Points on a hilly landscape, in no order, each with its height.
From any point a ball rolls to the lowest of the 3 points nearest to it. It stops when none of these is lower. Distance is the straight distance between rows; heights are no part of it.
Z_275 height 271: [ 94 134 136  62 108 109 103  89  83 110  53]
Z_634 height 180: [ 94 128 119  74  92 105  79  80 107 108  58]
Z_331 height 49: [ 87  81  73 114  84 106  54  88 128  90  92]
Z_450 height 618: [110  53  56 127  93  96 127 111 139 100 108]
Z_985 height 213: [ 65  98  94  90  88 106  30  85 106  99  67]
Z_38 height 58: [133  87  86  94 128  87 141  67 132 117 105]
Z_209 height 331: [121  92  95  95 118 102 129  75 118 103 102]
Z_830 height 193: [100 125 142  84 107 100 110 115  59 102 100]
Z_229 height 609: [102  99  98 111  88 105 100 111  92  92 116]
Z_551 height 176: [ 73 118 100  78  93 105  61  78 117 104  55]
Z_602 height 20: [113 125 112  77 115 102 109  66 129 117  74]
Z_401 height 159: [113  69  82 128 105  98 140 123 114  94 124]
Z_321 height 560: [ 90 118 120 101  86  96  92 126  65  93 118]
Z_918 height 114: [123  72  85 115 117  92 146  97 104  98 118]
Z_315 height 79: [ 87 117 111  88  85 107  73  88 102 105  78]
Z_549 height 564: [102  99 100 119  88 103 101 131  85  87 128]
Z_115 height 673: [113  93 106 101  98  98 116 100  99  90 118]
Z_185 height 115: [131  59  87 109 139  91 158  96  90 110 132]
Z_761 height 268: [ 86 132 140  72  90  94  96 132  44 111  84]
Z_274 height 325: [ 68 120 110 101  75  97  52 134  58  99 101]
Z_502 height 46: [ 91 121 129  87  94 109  98 101  75 106  97]
Z_194 height 460: [ 84 105  98 111  77 103  74 128  76  86 124]
Z_942 height 352: [ 63 118 108  93  71  88  48 143  48 103 101]
Z_371 height 725: [110  90 105 121 112 106 124 122  83  86 140]
Z_193 height 509: [ 86  97  86 122  86  96  75 144  82  79 122]
Z_975 height 753: [111 107 108 101 107 110 105  90 104 100 105]
Z_564 height 212: [105 132 121  67 113 100 103  62 112 115  56]
Z_366 height 283: [121 104  90  87 125  88 127  54 140 115  92]
Z_74 height 752: [ 97  77  83 126  92  97  98 121 109  88 122]
Z_589 height 260: [ 73 128 117  91  81 103  66 118  72 104  86]
Z_735 height 789: [101  71  77 144  91  90 107 150 101  80 135]
Z_237 height 261: [112 113 138  91 120  96 127 102  63 103 112]
Z_102 height 243: [ 70  91  80  99  89 108  43  85 120  91  79]
Z_688 height 529: [ 91 113 119 101  89 102  87 117  81  90 115]
Z_436 height 241: [118  85  79 103 116  96 129  80 135 104 110]
Z_585 height 472: [107  97  80  95 111  98 110  66 137 107  88]
Z_547 height 275: [110 121 138  80 116 104 115  81  90 105  84]
Z_287 height 714: [117 103 112  92 116 104 121  96  92 102 109]
Z_660 height 192: [ 88 133 129  81  92  99  87 116  64 108  77]
Z_932 height 399: [117  77  54 111 104  97 119  77 147 100  98]
Z_633 height 40: [ 93  98  89 109  86 106  71  94 115  93  99]
Z_745 height 197: [127  86  98  98 134  91 143  76 114 107 118]
Z_485 height 242: [ 67 103  92 100  76 104  36 100  94  98  81]
Z_494 height 376: [ 85 101  94 110  79 107  69 117  93  90 110]
Z_924 height 631: [103  68  62 124  92 106 109  97 132  93 107]
Z_603 height 344: [100 113  94  91  97 107  89  73 128 105  84]
Z_869 height 32: [124  59  79 124 120  92 155 108 102  99 125]
Z_515 height 724: [122  83 116 110 139  90 146 104  68  99 134]
Z_726 height 21: [ 98  90  71 113  89 104  84  81 139  95  97]
Z_946 height 255: [ 99 131 148  70 111 101 115 116  51 114  84]
Z_230 height 722: [101  74  78 128  90 102  97 116 116  85 114]
Z_786 height 251: [ 83 129 124  71  80 105  77 105  79 104  65]
Z_915 height 189: [ 75 111 105  85  84 105  52 106  88 103  84]
Z_852 height 211: [ 99 128 111  81 100 100  90  69 121 114  71]
Z_963 height 706: [117  94 111 107 115 101 128 105  89  96 130]
Z_858 height 536: [103  62  50 125  94  97 100  90 150  97  93]
Z_285 height 113: [128  70  72 111 117  91 157  96 119 108 120]

For each start below, name the point where the ball stops.
Z_274 -> Z_315
Z_942 -> Z_315
Z_485 -> Z_315
Z_924 -> Z_38
Z_275 -> Z_315
Z_946 -> Z_502
Z_585 -> Z_38
Z_237 -> Z_502
